Each row is a point on a tangle of strands that fork and nearly touch. The rows are in no order.
In the rows, 128 means zero.
Points whose rows are less than 85.6 apart are linked; no others are. Some points are linked to none.
J479: [112 90 114 91 136 91 94 180 118 168 117 52 93 128 125 133 112 85 129 160]
J908: [188 123 116 115 163 157 100 131 143 127 77 103 114 90 124 43 96 156 91 137]
J203: [116 151 126 35 70 148 102 211 172 171 102 121 101 141 101 154 122 146 153 155]
J793: [182 164 187 122 90 181 73 169 108 91 95 107 132 124 158 187 99 88 103 166]
J880: [107 144 118 162 119 158 203 79 130 105 161 210 155 128 114 71 153 150 147 74]
J57: [79 161 203 135 109 98 176 112 109 170 152 188 81 150 97 163 183 121 143 93]
J717: [138 129 129 133 109 135 88 205 175 92 88 152 158 96 205 155 105 155 151 128]
J708: [104 138 134 94 168 127 202 88 152 103 177 197 149 139 87 63 135 132 133 142]
J235: [125 116 44 155 126 165 150 86 164 117 113 182 146 141 111 90 140 176 143 73]
J655: [87 122 105 154 148 132 168 103 154 103 162 199 178 128 126 47 121 132 131 116]
J169: [119 158 127 169 80 150 169 94 118 100 169 168 165 145 172 202 137 130 134 118]
J914: [84 103 167 154 194 45 138 112 119 135 158 148 91 106 110 57 139 118 114 127]
J401: [156 147 224 114 142 130 136 141 128 127 147 132 98 68 116 73 105 140 102 182]
J361: [126 134 138 205 101 128 98 121 119 129 98 152 113 130 158 197 137 149 151 76]
J168: [121 107 36 164 138 152 110 120 155 99 109 162 195 154 173 159 117 138 168 86]
J771: [157 144 156 99 85 166 119 133 110 130 124 99 99 158 129 196 121 98 119 138]
J408: [104 137 198 197 109 95 114 155 135 120 159 138 132 104 193 152 110 112 121 152]
J471: [83 129 132 156 104 117 163 86 116 168 146 179 115 147 96 136 179 149 154 62]
J130: [70 100 115 142 168 84 105 147 177 123 125 197 142 118 122 40 111 145 137 125]
J563: [96 170 192 119 75 122 162 112 115 171 169 157 99 148 98 198 169 128 142 94]
J410: [178 130 123 104 168 159 154 111 91 131 111 57 69 111 92 107 164 179 103 134]
J760: [85 126 143 68 129 107 144 155 158 121 182 161 178 132 129 125 115 108 138 170]
J442: [175 129 192 199 145 123 99 93 61 113 112 79 86 106 147 150 136 125 69 119]
J322: [86 103 101 171 166 82 176 83 115 124 156 169 128 121 89 51 167 137 138 78]
J450: [96 114 134 89 158 84 153 151 139 120 194 120 176 126 139 92 88 76 133 202]
J571: [163 132 190 150 171 108 157 114 81 98 162 60 108 91 155 108 113 109 91 214]
J413: [148 93 113 176 157 97 148 77 60 103 150 52 123 146 143 165 131 74 101 122]
J977: [134 167 131 55 71 167 112 195 141 127 111 114 132 156 145 226 123 99 143 144]
J905: [150 98 71 120 178 125 144 109 100 112 149 65 136 126 118 100 100 82 101 159]
J133: [156 156 219 150 115 115 139 129 92 126 163 104 99 87 148 154 112 109 91 180]
J111: [164 166 139 75 103 190 138 121 137 112 135 136 126 117 113 112 108 142 115 155]
J611: [174 140 151 103 147 150 191 82 73 103 153 63 99 116 103 139 150 142 104 151]
J984: [160 82 124 136 127 123 55 195 176 104 60 111 122 89 169 67 83 143 112 141]
J896: [62 119 115 117 155 107 138 149 180 133 133 218 138 145 113 62 133 140 155 100]
J976: [64 89 119 164 151 48 129 128 119 138 190 124 167 133 160 107 119 83 139 152]
J622: [83 146 203 106 97 89 150 128 103 191 172 131 96 155 107 197 158 121 140 124]
J900: [101 145 92 67 94 128 127 173 173 141 133 136 171 155 145 178 132 133 170 142]
J615: [178 148 184 128 102 174 108 137 155 117 90 140 106 94 145 112 98 152 106 150]
J366: [174 135 162 132 119 157 84 140 98 99 115 92 141 129 156 156 96 73 102 151]
J943: [135 105 191 106 146 80 63 176 135 164 108 93 63 80 110 58 128 152 104 160]
J739: [111 100 56 64 126 126 104 152 128 192 105 84 99 158 82 139 139 118 149 109]
J4: [142 105 65 94 160 131 138 104 107 148 111 87 88 146 75 97 135 140 130 119]
J400: [173 171 155 125 84 195 179 71 114 118 136 168 96 120 97 135 161 171 115 100]
J321: [105 139 150 97 81 114 131 181 130 151 156 86 152 151 176 224 114 57 129 168]
J83: [99 120 119 144 140 115 140 114 150 161 96 206 103 120 83 48 164 171 148 62]
J363: [65 89 94 152 130 65 123 101 106 181 158 101 134 166 121 162 146 118 153 83]
J613: [92 172 121 104 88 111 137 177 165 135 154 168 200 136 190 215 132 122 167 137]
J568: [91 108 96 132 111 102 153 106 121 165 164 121 130 174 113 167 144 118 150 111]
J582: [154 115 189 143 144 105 79 163 137 140 103 107 85 80 135 62 105 150 96 160]
J3: [189 150 152 70 105 184 97 155 127 130 81 102 93 122 105 140 116 129 117 150]
J531: [147 138 123 121 111 157 110 142 116 112 123 95 129 144 143 170 115 83 119 146]
J506: [118 103 95 127 132 111 89 135 160 163 98 143 99 117 100 57 123 168 143 117]
J156: [121 110 144 178 120 92 124 90 69 144 145 84 88 145 139 186 148 103 116 108]
J554: [92 126 74 147 108 145 164 97 153 146 136 188 146 136 106 112 159 171 154 72]
J50: [87 96 104 65 190 71 125 132 150 160 140 140 114 150 65 52 135 137 144 135]
J426: [93 126 130 109 119 109 136 164 132 134 174 97 154 137 164 158 92 68 126 189]
J211: [162 135 125 98 143 158 171 127 128 91 173 100 171 113 155 102 78 81 109 209]
J465: [85 104 112 109 130 93 93 158 166 144 129 136 137 120 132 97 113 131 159 143]
J895: [101 118 199 117 137 60 117 147 88 166 163 97 98 122 118 146 138 105 134 171]
J873: [97 130 140 188 109 116 209 43 95 118 177 147 130 127 119 127 180 118 137 74]
J180: [136 79 140 150 129 100 39 177 148 150 59 91 81 94 136 77 109 148 110 127]
J118: [124 116 176 172 191 73 156 100 102 100 176 109 136 73 154 58 111 110 93 174]
J98: [158 144 141 97 175 144 197 108 72 106 154 39 104 114 99 140 136 114 103 199]
J800: [155 96 172 210 164 102 73 105 102 134 100 78 85 83 153 92 134 140 74 107]
J915: [95 115 84 139 161 115 186 83 140 114 156 185 156 131 94 38 141 153 139 96]
J10: [208 145 162 166 113 206 102 107 130 110 56 160 101 115 120 127 130 177 100 83]
J600: [61 125 86 143 122 68 126 164 167 125 154 141 219 139 205 178 110 106 161 145]
J109: [91 101 105 226 122 97 131 83 104 162 115 143 106 122 133 125 157 144 135 57]
J271: [83 83 124 128 127 62 85 175 134 162 127 72 127 129 150 128 106 89 141 158]
J86: [166 120 85 112 108 174 78 120 140 147 44 135 78 135 91 104 129 182 122 79]
J937: [116 94 57 148 120 148 89 109 105 113 99 108 161 193 131 190 135 95 154 74]
J56: [86 114 116 194 136 98 157 108 119 130 164 160 159 131 153 99 134 120 142 104]
J835: [106 133 110 25 120 146 127 187 186 141 139 149 163 137 114 94 107 128 147 179]
J84: [91 106 134 188 117 79 137 106 100 139 164 91 125 150 158 185 135 104 123 124]
J996: [162 142 185 105 168 125 163 131 78 113 156 50 94 106 121 131 126 110 97 221]
J516: [101 133 120 119 139 136 190 94 149 100 192 193 191 128 125 76 126 126 134 137]
J524: [82 164 122 110 101 123 142 156 167 153 128 219 170 140 140 163 158 156 178 100]
J144: [173 129 110 101 107 187 51 187 151 92 47 123 152 125 133 142 111 119 142 129]
J239: [121 110 135 182 131 86 161 69 75 108 172 69 139 145 164 185 135 77 115 119]
J938: [53 99 138 160 169 51 149 117 143 150 137 207 101 156 111 71 150 119 141 78]
J774: [103 152 145 177 112 143 206 70 116 123 173 187 154 123 118 115 159 139 138 92]
J285: [172 144 185 201 111 140 123 68 66 104 124 103 91 117 150 175 146 118 88 99]
J419: [132 136 129 181 110 134 135 79 117 158 108 152 78 115 103 121 175 168 130 62]
J440: [137 119 47 131 135 176 170 88 142 90 142 147 183 147 129 118 106 120 131 119]
J790: [147 116 111 210 139 170 143 78 145 104 100 179 143 104 150 86 116 161 98 84]
J90: [99 123 123 92 153 101 182 84 132 136 180 155 141 145 94 83 143 126 136 135]
J457: [91 106 125 70 188 70 156 119 138 163 144 160 86 147 48 78 158 148 140 118]
J753: [192 142 204 145 137 151 92 147 117 114 98 90 116 78 166 102 83 120 65 175]
J921: [94 144 146 184 128 137 154 122 128 149 102 214 106 123 105 60 164 166 139 58]
J196: [64 138 175 127 135 85 165 118 120 147 168 185 114 153 104 134 168 112 159 105]
J350: [162 164 203 130 115 155 163 98 105 124 143 134 78 95 103 101 151 172 100 135]
J759: [139 154 76 80 94 161 101 196 171 103 94 139 178 149 170 205 123 115 154 147]
J817: [143 125 61 146 147 177 121 93 91 77 120 96 189 165 121 147 117 64 123 110]
J375: [135 127 77 108 121 150 186 69 132 131 157 145 142 146 93 110 142 143 141 115]
J522: [101 146 128 183 132 135 189 79 121 132 134 203 116 121 107 61 175 160 143 60]
J916: [165 107 155 172 131 117 44 136 102 133 65 102 88 110 142 132 117 134 104 112]
J368: [90 173 201 172 101 127 156 157 137 109 153 206 163 110 176 116 114 125 125 134]
J690: [138 128 88 85 114 170 103 173 185 106 90 142 157 119 151 107 91 149 136 154]
J510: [145 137 78 108 106 169 153 86 128 130 127 127 125 165 104 144 139 146 135 97]
J712: [172 153 166 161 93 164 102 82 75 109 102 124 97 144 122 207 158 139 115 78]
J23: [109 119 127 58 158 114 131 165 147 121 175 115 165 119 126 63 87 103 137 198]
J901: [181 173 183 127 70 173 151 102 98 115 138 127 101 128 133 204 131 126 108 137]
J222: [81 125 165 119 101 87 140 155 121 155 186 96 161 142 174 203 120 76 129 172]
J994: [186 150 125 78 156 166 148 142 126 113 126 85 126 108 117 83 83 107 99 196]
J740: [66 153 109 117 122 84 137 171 177 118 164 176 221 138 187 173 133 123 166 151]
J119: [105 138 127 109 125 109 111 218 205 94 113 185 193 87 193 109 111 149 151 164]
J18: [169 120 195 167 141 115 87 157 129 102 117 89 122 76 186 105 68 95 80 177]
J678: [112 95 85 102 142 103 115 146 115 154 124 71 115 150 108 143 115 90 133 141]
J653: [95 104 98 69 140 92 139 140 115 170 164 96 131 144 98 126 126 102 151 149]
J300: [117 110 49 185 148 137 136 104 161 89 140 175 212 142 176 119 103 141 146 102]
J527: [123 111 38 161 128 149 125 107 157 112 103 184 165 139 141 134 123 166 154 78]
J154: [133 113 87 148 143 136 182 59 117 107 156 122 128 125 105 87 145 151 129 102]
J433: [92 91 104 129 122 86 83 192 152 130 109 97 143 128 181 148 97 94 150 164]
J988: [145 87 116 133 127 114 50 182 158 127 67 104 114 117 142 105 94 117 120 133]
J242: [199 138 186 136 148 145 133 113 103 108 113 95 103 82 137 106 100 136 64 171]
J533: [123 132 147 149 103 109 121 100 101 182 114 127 46 122 87 131 171 180 121 83]
J864: [127 134 128 63 149 130 181 91 90 142 156 100 93 135 64 112 176 160 140 133]
J234: [187 164 229 143 117 137 120 114 96 114 127 97 85 84 149 133 112 136 89 178]
J482: [148 163 120 141 73 181 117 107 97 88 127 130 160 177 139 242 145 101 137 102]
J489: [102 155 106 153 100 163 181 104 157 123 145 199 154 140 131 135 152 166 162 94]
J748: [171 127 155 144 136 122 77 127 79 125 100 73 93 120 125 167 128 96 102 140]
J402: [175 129 135 103 115 168 47 180 128 111 57 89 129 120 120 135 113 98 115 131]
J391: [142 130 159 164 112 127 93 112 82 121 118 88 94 144 148 180 128 103 108 112]
J612: [179 169 194 117 75 175 96 129 96 117 118 114 105 147 124 210 133 110 115 127]
J645: [105 144 142 52 79 128 129 196 147 145 136 96 144 161 150 214 118 84 145 165]
J724: [128 135 202 164 112 93 130 124 87 130 167 87 122 112 177 174 110 98 107 160]
J538: [133 152 85 106 116 115 112 194 201 96 97 188 196 86 198 118 107 168 170 140]
J427: [84 141 120 97 98 132 146 139 153 169 142 159 134 150 106 153 144 151 161 117]
J425: [150 122 97 162 106 145 92 87 101 137 72 119 74 149 89 160 170 160 119 57]
J526: [177 139 85 113 146 184 78 161 118 108 84 69 166 107 73 149 114 53 116 141]
J536: [77 114 72 110 122 106 105 182 198 141 106 177 168 131 145 111 128 162 185 118]
J625: [138 133 47 115 115 189 136 116 138 104 107 152 164 169 133 172 126 122 156 97]
J24: [107 118 149 116 88 92 80 189 131 150 118 78 114 147 165 211 114 82 149 142]
J293: [193 143 127 105 171 165 91 145 106 102 94 54 131 102 81 145 107 52 105 155]
J445: [122 146 152 116 110 126 117 199 189 76 133 172 202 81 200 108 80 125 127 186]
J731: [145 176 103 155 91 186 166 94 139 84 146 186 182 154 164 204 129 132 143 94]
J586: [71 99 109 113 118 103 90 176 170 161 112 170 127 133 116 111 137 159 172 111]
J146: [138 125 75 69 134 135 120 126 145 161 100 98 85 130 70 75 131 156 131 127]
J484: [168 95 124 174 184 127 111 91 87 107 111 81 112 106 147 92 132 127 80 122]
J783: [120 196 134 80 71 140 152 165 171 119 142 167 188 130 179 209 131 147 150 156]
J704: [122 139 93 48 110 146 138 159 153 164 139 108 125 153 97 140 119 114 148 156]
J992: [182 131 118 108 152 169 103 109 91 144 90 73 43 129 68 112 168 177 92 114]
J194: [103 117 117 84 166 94 176 88 82 154 159 55 88 135 65 114 185 146 133 147]
J555: [142 93 107 147 136 130 67 184 183 108 74 140 147 104 185 94 87 157 144 134]
J335: [101 100 123 173 152 88 152 89 114 114 188 126 151 119 150 96 113 122 120 142]
J398: [91 96 94 104 172 71 108 135 155 148 129 131 128 124 94 40 119 133 133 145]
J143: [119 139 112 87 93 140 115 195 172 111 120 141 159 136 169 168 108 126 145 161]
J834: [71 141 182 64 108 103 120 194 164 155 145 174 126 143 116 151 128 132 147 144]
J556: [142 125 121 205 121 121 189 40 89 106 162 124 119 122 140 139 166 131 122 73]
J472: [162 110 168 172 149 116 84 133 144 125 89 124 104 63 155 63 97 150 79 138]
J432: [90 90 91 131 155 71 108 110 127 170 133 114 93 134 87 78 143 150 134 106]
J931: [136 111 161 177 171 92 170 92 98 98 173 97 158 96 171 102 98 93 105 183]
J593: [162 129 157 118 127 145 97 164 164 105 111 124 140 89 164 65 77 132 102 175]
J140: [90 131 166 145 139 87 126 132 143 144 148 180 125 118 118 79 124 124 126 132]
J305: [134 130 128 99 128 138 137 147 134 109 159 101 151 126 155 131 88 82 112 188]
J644: [159 113 180 196 141 101 64 130 86 127 98 72 83 101 160 135 116 121 77 117]
J247: [167 152 112 92 126 197 93 139 109 110 86 92 153 147 79 170 120 66 128 123]
J685: [141 128 182 142 182 121 149 106 115 128 123 137 90 74 88 32 156 184 95 136]
J392: [99 116 85 74 95 133 141 136 114 183 138 91 134 188 107 210 137 101 152 100]
J620: [133 114 88 90 114 134 107 122 125 180 93 104 83 150 78 143 149 147 141 98]
J811: [116 95 129 152 125 97 101 169 144 107 136 101 160 126 194 134 82 90 118 178]
J89: [81 83 77 144 163 61 139 117 119 143 169 105 150 139 124 103 129 86 140 135]
J831: [165 125 94 115 121 164 88 181 197 104 61 156 160 101 169 108 92 174 136 123]
J827: [97 107 102 144 154 108 105 132 166 156 99 182 102 110 87 30 136 179 139 88]
J220: [109 96 83 118 107 125 72 156 179 165 68 140 85 121 113 86 127 189 157 97]
J302: [129 106 90 152 155 110 158 94 110 116 166 93 148 130 133 110 108 104 119 148]
J758: [138 132 98 94 102 138 136 128 108 159 127 82 112 171 98 177 133 93 131 122]
J207: [186 159 187 151 95 150 157 76 72 100 135 113 82 123 124 181 145 132 95 118]
J949: [156 101 67 110 191 132 150 93 106 122 125 80 108 127 90 69 142 149 116 142]
J824: [103 114 188 107 165 55 80 168 117 169 121 79 55 96 104 90 138 136 119 155]
J933: [144 143 67 43 108 180 157 143 141 148 130 99 136 169 95 173 119 96 143 132]
J449: [161 154 133 119 101 165 89 188 159 86 75 148 172 115 183 184 110 123 144 145]
J604: [152 133 154 122 173 132 178 93 104 114 151 116 106 94 82 46 153 178 105 155]
J583: [154 131 88 131 103 185 91 127 157 140 47 167 106 138 107 128 140 196 150 61]
J353: [174 123 197 155 146 103 121 137 97 104 154 64 115 95 168 116 79 95 83 192]
J384: [139 153 122 150 120 119 112 198 195 104 96 198 176 83 208 142 113 171 170 118]
J108: [179 142 113 85 138 176 142 117 145 107 121 115 128 112 111 70 97 144 106 172]
J898: [166 125 61 86 133 170 98 136 143 144 63 108 93 129 75 89 124 161 120 98]
J255: [138 130 40 63 103 187 154 113 133 137 118 121 138 174 84 159 136 129 142 114]
J114: [124 152 165 109 108 131 183 111 124 116 194 133 153 134 137 144 114 113 126 176]
J292: [133 104 116 218 126 123 114 84 124 148 85 145 88 114 132 108 151 160 119 44]
J9: [67 112 166 133 132 65 139 106 102 164 169 144 96 144 98 135 168 118 140 108]
J13: [154 104 125 190 168 104 144 72 80 111 149 76 117 109 143 128 137 113 90 122]
J78: [131 137 61 146 112 183 152 83 136 90 123 179 184 171 144 194 136 139 153 85]
J858: [80 107 131 84 89 90 93 203 135 178 133 90 131 157 147 204 131 95 156 133]
J725: [60 106 99 94 92 92 142 121 124 191 158 112 143 181 109 195 154 116 164 92]
J730: [159 119 105 142 163 130 164 59 73 96 150 72 110 131 108 129 169 126 115 95]
J608: [118 133 134 90 117 125 171 94 113 163 160 109 91 147 87 153 158 137 136 129]
J125: [114 157 192 118 109 107 156 120 109 147 177 151 132 122 127 157 134 111 135 161]
J26: [143 109 75 135 141 152 123 108 173 138 102 163 142 116 103 51 110 181 125 110]
J238: [94 130 168 155 88 87 96 166 120 144 138 108 126 137 185 201 112 100 138 151]
J37: [137 145 124 187 96 175 110 107 91 85 123 144 173 159 166 231 142 121 146 85]
J923: [158 146 123 84 110 158 166 109 92 143 145 98 107 161 94 174 143 116 138 136]
J5: [88 150 82 43 106 133 129 184 193 142 129 156 185 145 127 133 118 146 162 162]
J676: [153 146 216 137 171 124 146 124 101 122 134 114 87 77 111 63 142 167 90 165]
J171: [133 193 117 103 80 179 169 141 176 94 148 187 195 137 176 183 122 150 134 158]
J270: [95 108 188 104 156 46 103 147 124 178 135 128 64 126 91 93 141 137 127 144]
J700: [145 170 108 141 111 192 157 121 154 72 143 166 199 143 176 182 112 130 137 138]
J726: [183 106 127 160 147 152 54 129 121 116 58 105 103 116 122 90 108 132 96 115]
J727: [157 143 127 154 95 160 130 79 104 116 127 125 106 146 118 178 144 132 127 92]
J334: [120 110 65 67 154 116 119 166 135 167 107 64 100 144 82 113 124 92 136 149]
J744: [118 129 147 165 127 106 105 191 174 97 118 154 188 83 211 123 93 128 127 165]
J447: [100 143 206 118 113 91 125 152 117 151 156 137 103 116 122 138 132 120 133 154]
J733: [165 96 63 142 173 141 153 61 120 110 123 104 125 129 103 77 135 149 101 109]
J715: [144 130 120 112 99 132 102 116 126 186 92 122 45 140 77 135 159 187 135 83]
J507: [72 102 149 118 174 46 143 136 132 134 185 127 157 135 138 98 107 90 136 170]
J735: [156 123 99 178 151 146 161 37 97 91 131 109 121 135 122 137 168 131 103 69]
J151: [70 119 148 165 157 77 176 98 109 143 157 185 113 137 116 77 157 114 132 78]
J629: [86 98 106 123 165 70 155 97 115 142 171 131 136 142 98 89 140 121 146 126]
J936: [137 170 171 163 94 160 181 97 125 103 176 162 152 119 157 168 130 125 115 123]
J15: [88 110 107 197 117 105 159 83 116 134 146 153 133 126 154 144 144 130 144 79]
J339: [203 139 119 133 128 213 105 88 134 92 64 154 132 120 104 106 129 163 104 87]
J909: [63 111 80 158 111 123 147 97 141 171 128 176 126 159 105 134 168 160 174 57]
J713: [157 116 173 214 156 119 112 111 120 134 103 128 93 74 148 71 134 154 81 116]
J872: [217 153 138 105 119 200 140 82 95 88 110 107 118 124 108 136 132 130 76 127]
J537: [96 106 157 143 127 74 109 147 106 166 151 76 107 136 149 150 116 91 136 157]
J628: [197 114 97 120 171 166 75 114 122 113 56 85 103 103 108 68 122 150 80 111]
J377: [202 167 135 99 111 201 170 69 103 96 133 127 111 135 95 140 149 161 111 111]
J170: [200 168 114 77 122 214 144 114 117 92 115 120 125 139 102 126 111 132 108 151]
J501: [87 83 109 127 188 67 130 121 159 127 143 176 127 116 94 22 122 139 129 120]
J210: [106 123 145 56 140 102 130 146 162 144 135 169 120 123 85 68 123 137 142 157]
J970: [157 111 138 151 166 129 137 95 118 116 152 115 130 95 126 61 110 144 91 158]
J567: [140 153 90 109 78 170 142 106 121 148 111 149 118 166 111 192 148 150 152 94]
J982: [155 129 142 141 147 130 185 98 112 90 194 94 176 113 164 109 89 86 97 196]
J422: [127 91 75 140 182 101 177 62 82 117 161 57 109 130 109 117 167 123 126 118]
J616: [150 117 80 92 134 161 91 191 163 95 90 119 160 130 158 128 80 101 122 150]
J240: [145 106 103 128 188 112 153 109 97 123 145 51 109 114 110 94 129 122 98 147]
J346: [190 151 157 112 123 164 86 142 91 127 92 75 85 119 113 156 119 106 104 141]
J487: [130 136 66 106 119 162 112 161 144 103 101 132 179 166 142 190 118 109 158 123]
J274: [109 150 193 170 97 113 142 125 119 122 179 137 148 119 187 183 115 100 108 160]
J945: [85 118 167 117 166 61 126 132 133 151 143 175 89 125 91 78 141 125 127 133]
J580: [151 155 136 131 84 155 181 74 107 137 147 138 101 140 102 157 163 143 134 102]
J182: [164 120 70 132 138 175 115 107 117 101 105 117 161 160 113 137 109 105 113 106]
J115: [72 177 143 138 111 101 138 186 165 133 126 224 147 126 162 147 160 161 181 85]
J128: [70 125 185 82 93 72 109 201 136 180 147 118 132 150 141 185 131 106 141 153]
J95: [46 137 141 143 142 89 137 160 154 141 116 232 143 151 152 127 156 136 170 79]
J520: [189 128 122 102 181 163 138 147 115 102 114 60 119 104 100 111 90 65 96 179]
J46: [114 139 82 130 115 135 142 129 116 101 169 122 193 174 180 209 121 65 135 134]
J803: [38 114 132 174 145 67 130 143 146 154 128 196 123 150 131 102 157 131 159 62]
J657: [180 150 151 142 88 201 74 126 137 123 56 155 95 127 132 154 132 182 134 82]
J671: [110 104 179 156 190 66 126 120 105 128 162 113 122 96 122 67 123 117 109 162]
J176: [143 109 141 165 126 115 91 133 130 124 108 99 119 120 164 132 94 122 107 138]
J80: [154 134 124 180 109 168 78 112 95 79 97 126 168 147 154 189 133 118 139 95]
J666: [81 130 189 113 84 82 123 160 104 185 158 98 110 149 126 205 133 111 147 136]
J369: [168 116 69 102 132 177 66 166 155 101 60 127 161 134 122 110 96 116 133 124]
J40: [152 121 93 187 147 169 82 104 91 69 121 89 204 142 141 153 107 64 113 119]
J218: [172 140 130 121 103 199 66 141 110 103 63 97 132 132 106 162 128 100 120 119]
J776: [60 145 89 113 123 127 165 132 170 147 145 229 180 155 112 129 161 154 180 87]
J110: [116 172 124 152 104 156 134 179 184 107 117 207 167 102 175 131 118 176 163 123]
J564: [107 110 172 186 130 77 89 158 129 116 145 104 135 101 192 125 90 96 115 164]
J206: [154 104 128 119 163 123 118 123 139 121 118 114 126 94 125 42 93 153 103 162]
J166: [173 137 90 88 146 165 138 103 78 114 123 72 118 160 66 171 149 76 124 120]
J721: [96 127 122 30 93 125 115 198 157 175 128 115 127 142 95 144 126 118 154 161]
J30: [156 157 149 132 96 165 163 108 121 99 162 131 138 122 148 151 112 128 110 156]
J348: [130 107 168 161 181 77 122 113 90 143 130 72 57 92 105 86 159 169 103 130]
J911: [80 154 176 150 129 114 154 143 134 135 139 211 114 134 126 80 147 133 137 97]
J159: [101 105 114 124 173 69 178 85 71 137 167 63 104 132 95 124 169 129 127 144]
J854: [159 132 127 160 101 169 66 143 160 141 43 168 91 124 127 149 131 192 157 71]
J761: [157 155 140 61 79 179 87 190 159 151 86 116 83 130 108 160 126 139 137 148]
J866: [192 125 110 132 116 198 114 99 128 93 95 133 144 141 128 139 118 135 115 102]
J679: [122 172 113 157 97 167 156 141 166 114 124 214 169 131 158 162 140 169 162 103]
J852: [78 127 105 106 134 113 124 172 206 123 124 218 169 128 129 80 121 155 160 126]
J416: [120 132 119 22 133 129 145 180 162 140 158 107 145 134 94 85 98 97 145 199]
J515: [133 90 106 141 116 113 46 173 170 150 44 130 83 101 127 90 114 174 135 108]
J331: [72 100 124 73 141 74 115 163 146 161 159 135 132 148 114 114 124 115 156 150]
J38: [153 153 141 101 83 174 94 175 136 104 98 128 146 143 155 214 110 120 150 134]
J789: [149 94 115 181 169 103 110 97 118 124 124 100 125 93 153 59 105 141 80 135]
J261: [74 89 136 133 139 47 131 108 95 187 163 94 111 155 96 144 164 107 142 108]
J656: [172 132 137 111 154 159 176 74 105 112 139 88 91 104 91 95 153 172 103 138]
J967: [142 163 113 105 87 178 121 119 117 120 125 138 139 180 128 211 138 127 130 106]
J304: [97 165 185 167 115 123 189 107 125 125 158 208 131 124 128 105 151 119 135 102]

A fork is a point with three links. Follow the links from the first point to the second and name the forks in between, in order.
J240; J182 -> J949
J564; J4 -> J271, J678, J949
J911; J616 -> J774
J242; J835 -> J271, J731
J119; J194 -> J384, J945, J774
J901; J83 -> J644, J945, J774
J915; J30 -> J731
J487; J334 -> J731, J271, J678
J622; J270 -> J774, J945
J905; J571 -> J678, J271

A fork is a point with three links, a tip a point with one. Leave the first point through the second and follow the links. Name the first fork or tip that comes.
J759; J143 -> J776
J391; J156 -> J644
J111; J108 -> J774
J564; J408 -> J656
J776; J524 -> J731
J690; J616 -> J712
J725; J568 -> J238
J931; J982 -> J384
J748; J346 -> J510
J419; J292 -> J949

Follow the links from the first point to the second, and from the first to the third. Name the last point that the two ways share.
J653; J3; J37 -> J510
J506; J118; J789 -> J945
J90; J811; J620 -> J271
J657; J125; J156 -> J949

Name the points in between on the shortest way along the links from the first point to the second, in order.
J24; J568 -> J858, J128, J666, J622, J563, J57, J196, J9, J261, J363
J413; J270 -> J13, J484, J789, J970, J206, J908, J628, J726, J916, J644, J800, J713, J472, J582, J943, J824
J852; J30 -> J536, J586, J465, J331, J653, J678, J479, J271, J537, J895, J447, J125, J114
J571; J653 -> J353, J18, J753, J242, J234, J133, J724, J274, J408, J564, J811, J433, J271, J479, J678
J880; J108 -> J522, J921, J83, J827, J506, J220, J515, J180, J988, J984, J555, J831, J690, J616, J369, J144, J402, J218, J247, J526, J293, J520, J994
